Points on a hilly landscape, in no order, each with its height.
A ball rolls from a point to the lowest of its 2 nearest points, and stops where none of them is lower. Distance is the straight distance between rows; heights are no part of it.
K_969: [163 132 112 129 130 100 142 137 183 129 146 146  76  86  88  88 144  87
 116 103 185 109  70]  (h 63.6)
K_347: [113 146 124 144 198 180 134 133 114 165 123 163 128 150 137 166 174 194
 100 126  85 141 148]  (h 60.0)
K_872: [151 128 113 134 138 151 134 148 164  99 157 150 107 124  90 144 165 121
 116 103 146 134 159]  (h 71.3)
K_868: [121 108 106 160 107  65 121 107 116  82 126 119 140 113 152 101 115 130
 167 107 195  73 122]  (h 43.8)
K_582: [107 130 134 103  91 117 131 120 125 124 159  56 157 132 128 178 169 129
 122 198 138 159 108]  (h 25.8)
K_287: [109  96 163 129  99 106  98 117 112  61  90 104 142 107 187  88 186 127
 197 117 189  93 121]  (h 53.3)
K_564: [141  99  97 104  78  77 144 153 108  54 115  99 138  73 160 120 132 123
 210 130 161 139 162]  (h 48.9)
K_843: [122 156 174 148 102  79 131  83  84 115 138  97 193 125 154 110 134 108
 139 121  94  96 163]  (h 55.6)
K_64: [143 167 126 139  90  90 150 106 146  90 129 120 148  96 122 112  89 106
 198 125 137  99 162]  (h 25.1)
K_80: [129 166 133 126 146 135 186  96 110 160 119 119 165 162 132  93  66  92
  95 100  63 112  99]  (h 39.4)
K_481: [154 129 127 170 162 117 113 132 123 177 120 188 134 140 126  72 110  93
  47  68 102  95  99]  (h 39.7)
K_856: [124 112 130 138 107  97  96 110 126 131 117  92 178 161 164 166  93 110
 161 166 134 131 114]  (h 40.6)
K_539: [127 135 162 107 161 176 136 123 120 145 143 156  94 157  83  83 138 136
  60  97 102 125 132]  (h 66.7)
K_932: [119 149 182 104 113 162 149 121 151 112 133 110 102 136  92  78 120 100
 139 125 105 117 160]  (h 81.5)
K_553: [119 128 145 105 179 183 130 125 110 177 117 162  96 175 101  87  99 165
  67 101  96 115 110]  (h 72.5)
K_960: [171 144  97 145 163 133 133 150 171 129 157 185  93  94  93 146 164 130
  94  95 145 147 119]  (h 75.0)
K_796: [116 126 168 116 117 153 113 126 133 147 106 101 140 157 143 135  90 114
 142 159  86 156 145]  (h 54.4)
K_356: [137 117 107 135 141 125 115 122 169 150 124 151  89 144  98 114  65 120
 119 123 185 112  74]  (h 64.4)
K_442: [109 164 135 119 170 168 162 111 111 183 105 115 157 168 162 146 103 161
 126 142  52 143 112]  (h 46.0)
K_168: [139 150 109 102  82 111 144 131 137 107 121 111 130  95 128 141  62 124
 213 154 134 143 157]  (h 35.5)
K_718: [121 110 173 108 130 186 116 138 128 133  97 122 134 180 127 101 107  88
 121 125  71 142 157]  (h 67.7)
K_850: [114  77 141 146  96  97  90 127 110  77 113 114 127 114 161  96 146 128
 163 113 184  82 152]  (h 49.0)
K_801: [131 132 171 116 118 163 147 129 145 102 113 108 140 161 121  70 132  72
 141 113  74 103 173]  (h 76.9)
K_748: [139 121 132 138 173 204 102 160 136 146  94 184 126 166 118 140 139 156
 133 101  75 142 176]  (h 39.0)
K_767: [114 170 132 101  87 103 165  98 144 117 160  77 130 112  94 121 141 121
 148 162 170 113 101]  (h 52.5)
K_752: [112  89 151 100 161 181 114 141  92 145 117 115 138 186 148 126 137 141
  72 114  65 148 130]  (h 62.6)
K_473: [157 117  89 132 120  78 134 148 152 137 146 175  66  68 104 105 105 121
 121  93 190 117  84]  (h 69.0)
K_512: [136 144 122 122  85 101 148 105 154  78 113  83 147 115 142  97 124 105
 209 134 178  87 118]  (h 14.3)
K_320: [131  54 154 126  95 126  41 165 103  88  96 139  95 107 152 115 112 118
 157 142 141 136 166]  (h 47.9)
K_547: [148 123 114 171 159 115 106 124 149 176 118 178 110 150 121 102  85 117
  88  93 141 101  82]  (h 50.4)
K_433: [102 135 146 123 146 139 110 129 100 160 136 114 149 139 161 196 155 178
 113 168  98 176 138]  (h 36.3)
K_285: [124 119 101 103  77  66 156 130  95  77 145 120 113  65 124 111 116 149
 176 121 170 127 170]  (h 45.6)
K_175: [131 146 120 131 162 159 186 112  78 175 105 151 165 146 139  92  79 111
  69  73  43 110 107]  (h 32.7)
K_788: [114 143 156  82  95 157 146 126 152 101 146 111  86 103  82 113 126 124
 149 141 149 133 158]  (h 72.8)
K_820: [124  61  93 128 106 107  89 162 123 101 116 109 126 128 161 172  89 132
 167 157 161 155 135]  (h 59.2)
K_494: [149  90  99 143 143 138 110 144 170 112 126 150  86 156  92 114 114 117
 118 108 188 100 103]  (h 74.6)
K_550: [160 151  99 176 176 139 121 145 149 163 130 212 119 102 119 147 142 154
 102  88 123 138 130]  (h 77.9)
K_476: [125  74 153 113  81 104  79 155 104  76  91 104 102  84 162 113 120 107
 188 164 149 129 151]  (h 35.1)
K_399: [127 113  88 151 110  63 128 109 122 109 151 126 126 109 126 130 108 135
 128 118 205  96 101]  (h 37.5)
K_405: [119 146 122 129 118 114 161 110 162  97 149  92 120 109  99 103 172 104
 134 136 180  93  98]  (h 59.1)
K_928: [112  89 147 101 144 159 127 132 108 122 149  90 136 187 122 124 176 119
  59 125 100 138 132]  (h 71.5)
K_595: [158 130  87 168 178 117  98 151 145 184 119 211  89  93 135 141 124 167
  97  84 148 131  92]  (h 80.5)
K_757: [115 164 148 100  95 120 158  97 124 132 159  55 177 161 138 144 148 111
 108 175  95 140  97]  (h 39.1)
K_245: [118 118 145 153 117 109 104 107 121 130 134 151 117 137 118  93  99 130
 105 106 151  90 142]  (h 52.2)
K_799: [119 121 130 114  78  63 118 109  93  97 143  73 157  94 147 151 149 134
 161 162 171 117 131]  (h 29.3)
K_911: [168 138 135 141 155 147 125 138 163 123 144 181  96 126  80  77 145  96
 100  75 122 103 133]  (h 45.9)
K_47: [162 172 101 162 181 145 156 133 174 166 113 173 147 146 121 128 130  99
 108  94  86 135 112]  (h 47.0)
K_851: [118 154 105 109 117 130 146 125 146 134 145 129 102 106 104 154  94 155
 144 150 160 145 119]  (h 54.8)
K_533: [130  97  96 159 123  97  95 136 124 130 109 128 163 137 175 188  71 135
 171 145 135 146 145]  (h 51.4)
K_652: [139 134  63 174 166 141 133 147 157 132 126 165 154 135 148 189 118 145
 154 115 128 152 153]  (h 27.1)
K_982: [126  86  95 116  95 135 127 154 166  77 122  83 125 137 128 141 143 104
 177 151 175 125 124]  (h 17.7)
K_580: [129 136  98 165 216 160 114 142 126 185 102 177 115 146 150 155 152 203
 104 122 104 109 115]  (h 66.1)
K_526: [141 138  80 122 135  91 150 139 132 146 148 180  65  59 102 133 100 167
 117 107 181 148  97]  (h 67.0)
K_290: [108 109 168  83  67 122 119 121 106  96 134 101  87  80 106 114 130 133
 166 156 156 134 160]  (h 61.6)
K_854: [ 95 148 153 143 148 125 115 109  75 178 122 138 162 135 161 176 126 187
 112 145  81 148 149]  (h 46.4)
K_628: [128 126  87  93  91 136 152 140 159 112 126 109 105 111 111 154  67 140
 188 160 159 158 126]  (h 45.0)
K_515: [103 126 156  91 152 192 147 131  94 162 102 104 141 172 161 141 129 154
 101 136  41 161 122]  (h 53.6)
K_435: [126 114 153 117  95  96 105 131 115  53  86  81 155  86 192 120 194 101
 213 154 157 121 117]  (h 55.9)
K_755: [137 170  88 183 159 124 135 122 141 162 107 171 168 127 148 180  89 142
 161 121 101 136 143]  (h 38.0)
K_549: [112  72 176 112 110 145  88 137 124 107 115 105  99 161 122  87 143 114
 121 127 149 103 146]  (h 76.8)
K_884: [157 119 131 136 147 154 136 140 165  96 145 132 121 176  87  84 183  86
  87  90 125  92 129]  (h 55.8)
K_777: [116  86 127 150 127 116  81 137 117 133 123  97 167 173 177 175 134 106
 131 168 108 158 123]  (h 51.8)
K_343: [120 122 155  97  90 148 104 143 139 137 100  94 116 135 140 154  81 118
 176 188 114 175 123]  (h 38.3)
K_951: [156 169 139 145 151 167 135 137 167 152 116 186 102 121  81  90 103 106
 121  85 106 121 141]  (h 35.4)
K_984: [115 174 160 125 117 124 154  98 112 134 175 139 123  93  93 143 149 150
 104 127 118 145 162]  (h 52.1)
K_251: [129 113 102 133  98 115 122 139 171  99 127  80 162 157 154 159 119  96
 178 172 141 138 119]  (h 29.2)
K_728: [139 143 121 140 175 176 155 138  74 174 108 197 145 139 123  79 115 134
  47  53  53 108 121]  (h 26.2)
K_315: [116 143 180 138 100 106 121 102  87 116 157 114 170 104 141 131 161 118
 119 129  86 125 185]  (h 59.0)
K_573: [118 141 143 104 190 193 127 128 137 182 106 153  76 165 111 114 111 191
 113 124 109 127 104]  (h 78.0)
K_704: [135 142 130 168 157 140 120 127  93 162 127 200 150 136 122  81 130 131
  46  68  84 109 147]  (h 32.4)
K_322: [138 181 106 118 142 118 157 119 150 163 148 167  78  63  95 141 106 151
 131 122 148 151  93]  (h 62.5)
K_696: [102 140 105 125 145 137 134 126 118 153 145 121 127 115 141 209 150 201
 120 163 139 175 128]  (h 23.8)
K_236: [127  90 141  90  79 134 103 161 135  99  98  96  90  99 137 136  97 106
 188 190 142 166 127]  (h 10.4)
K_159: [146 178  90 183 187 146 152 125 160 173 107 171 172 149 149 169 125 129
 133 123  86 137 103]  (h 46.3)
K_896: [105 156 172 112 143 158 143 110 105 154 157 138 112 141 102 123 144 158
  74 121  98 143 150]  (h 59.6)
K_923: [104 103 134  92  75  91 125 129  88  94 137 122  79  72 113  96  99 159
 163 128 188 118 157]  (h 51.6)
K_350: [101 105 161  97 100 122 123 122 112 114 148  54 139 145 131 141 200 112
  96 179 131 143 114]  (h 38.1)
K_166: [136 114 113 145 196 196 121 151 104 159  98 176 156 187 142 141 170 164
  92  94  55 132 156]  (h 51.9)
K_406: [127 123 109 108 117 145 150 140 168  88 158 111  98 111  73 130 192 119
 113 132 177 124 129]  (h 65.7)
K_594: [137 105 157 138  92  71  76 134  83  99 117  94 161  87 181 162 144 101
 165 184 117 148 140]  (h 64.9)
K_383: [140 135 149 127 148 187 107 141 147 137 113 180  97 146  91 109 101 140
 126  97 104 129 174]  (h 11.0)
K_294: [117  98 106  84  77  96 156 154 117  56 123  73 131  68 136 118 185 134
 202 155 179 140 138]  (h 51.5)
K_879: [125 180 135 123 102  97 165  94 132 124 178 107 140  96  94 146 147 127
 119 140 139 129 129]  (h 45.5)
K_823: [168 160 106 139 168 147 153 144 202 151 132 156 117 151 100 120 144  84
  97 104 103 133  77]  (h 52.3)
K_237: [111  56 150 112 102 142  60 162 105 109 122 128  78 128 126 123 120 143
 124 144 168 133 152]  (h 64.1)
K_619: [112 137 151 161 141 112 101 106  91 159 141 172 132 141 124 101 107 148
  59  97 123 100 137]  (h 41.3)
K_61: [132  96 155 124 112 104  81 144 105 115 114  83 156 137 178 155 155  85
 126 202  96 171 114]  (h 59.5)
K_865: [123 150 129 134  90  74 136 104 103 108 168 110 147  82 126 162 136 142
 141 137 154 134 159]  (h 37.8)
K_5: [127 124 134 119 142 148 148 123 148 116 158 107 127 170  95 110 171 102
  70 117 132 119 120]  (h 63.5)
K_157: [108  96 148 130 111 116  99 114 131 118 123 102 110 159 123  94 105 120
 130 129 172  92 116]  (h 64.7)
K_907: [115  88  89 110  84  57 115 117  86 109 140  87 140 101 145 159  97 157
 164 159 191 132 115]  (h 18.1)
K_918: [120 183 118 139 195 174 177 116 119 189  99 152 147 151 147 123 109 148
 112 113  53 126 111]  (h 39.6)
K_9: [127 127  55 114 104  54 153 113 111 116 158 103 136  90 119 157  98 153
 145 150 198 126  90]  (h 28.6)
K_579: [103 139 103 116 130 136 138 117 141 141 163  99 138 146 118 197 161 156
  99 168 150 165 100]  (h 6.5)
K_636: [125 111 124 133  98 124 133 133 165  56 114  88 142 130 154 110 163  91
 199 133 170  97 135]  (h 3.8)
K_925: [131 102  87 145 165 168 108 156 159 130 124 143 141 173 142 201 154 140
 132 132 118 161 150]  (h 39.5)
K_527: [102 121 172 123 101 110 114 111  92 119 172  99 144 121 135 156 178 137
  89 150 119 147 156]  (h 50.7)
K_10: [170 146 106 138 145 110 138 138 202 159 138 149 100 115 105 117 134  80
 102 106 152 131  51]  (h 58.0)
K_186: [124 169 168 118  99  97 151  92  99 126 142  62 204 146 153 129 140  96
 129 152  66 127 130]  (h 48.1)
K_116: [137 164 115 140 206 179 167 132  92 207  73 188 138 138 144  88 120 157
  85  82  45 100  97]  (h 32.5)
K_12: [150 158 142 156 148 115 166 108 127 160 124 159 148 137 118  69  97  75
  88  84  82  94 109]  (h 46.5)

Where does a ball stop that starts at each point below?
K_550 | K_879
K_287 | K_907
K_752 | K_728
K_322 | K_636
K_61 | K_636
K_473 | K_652
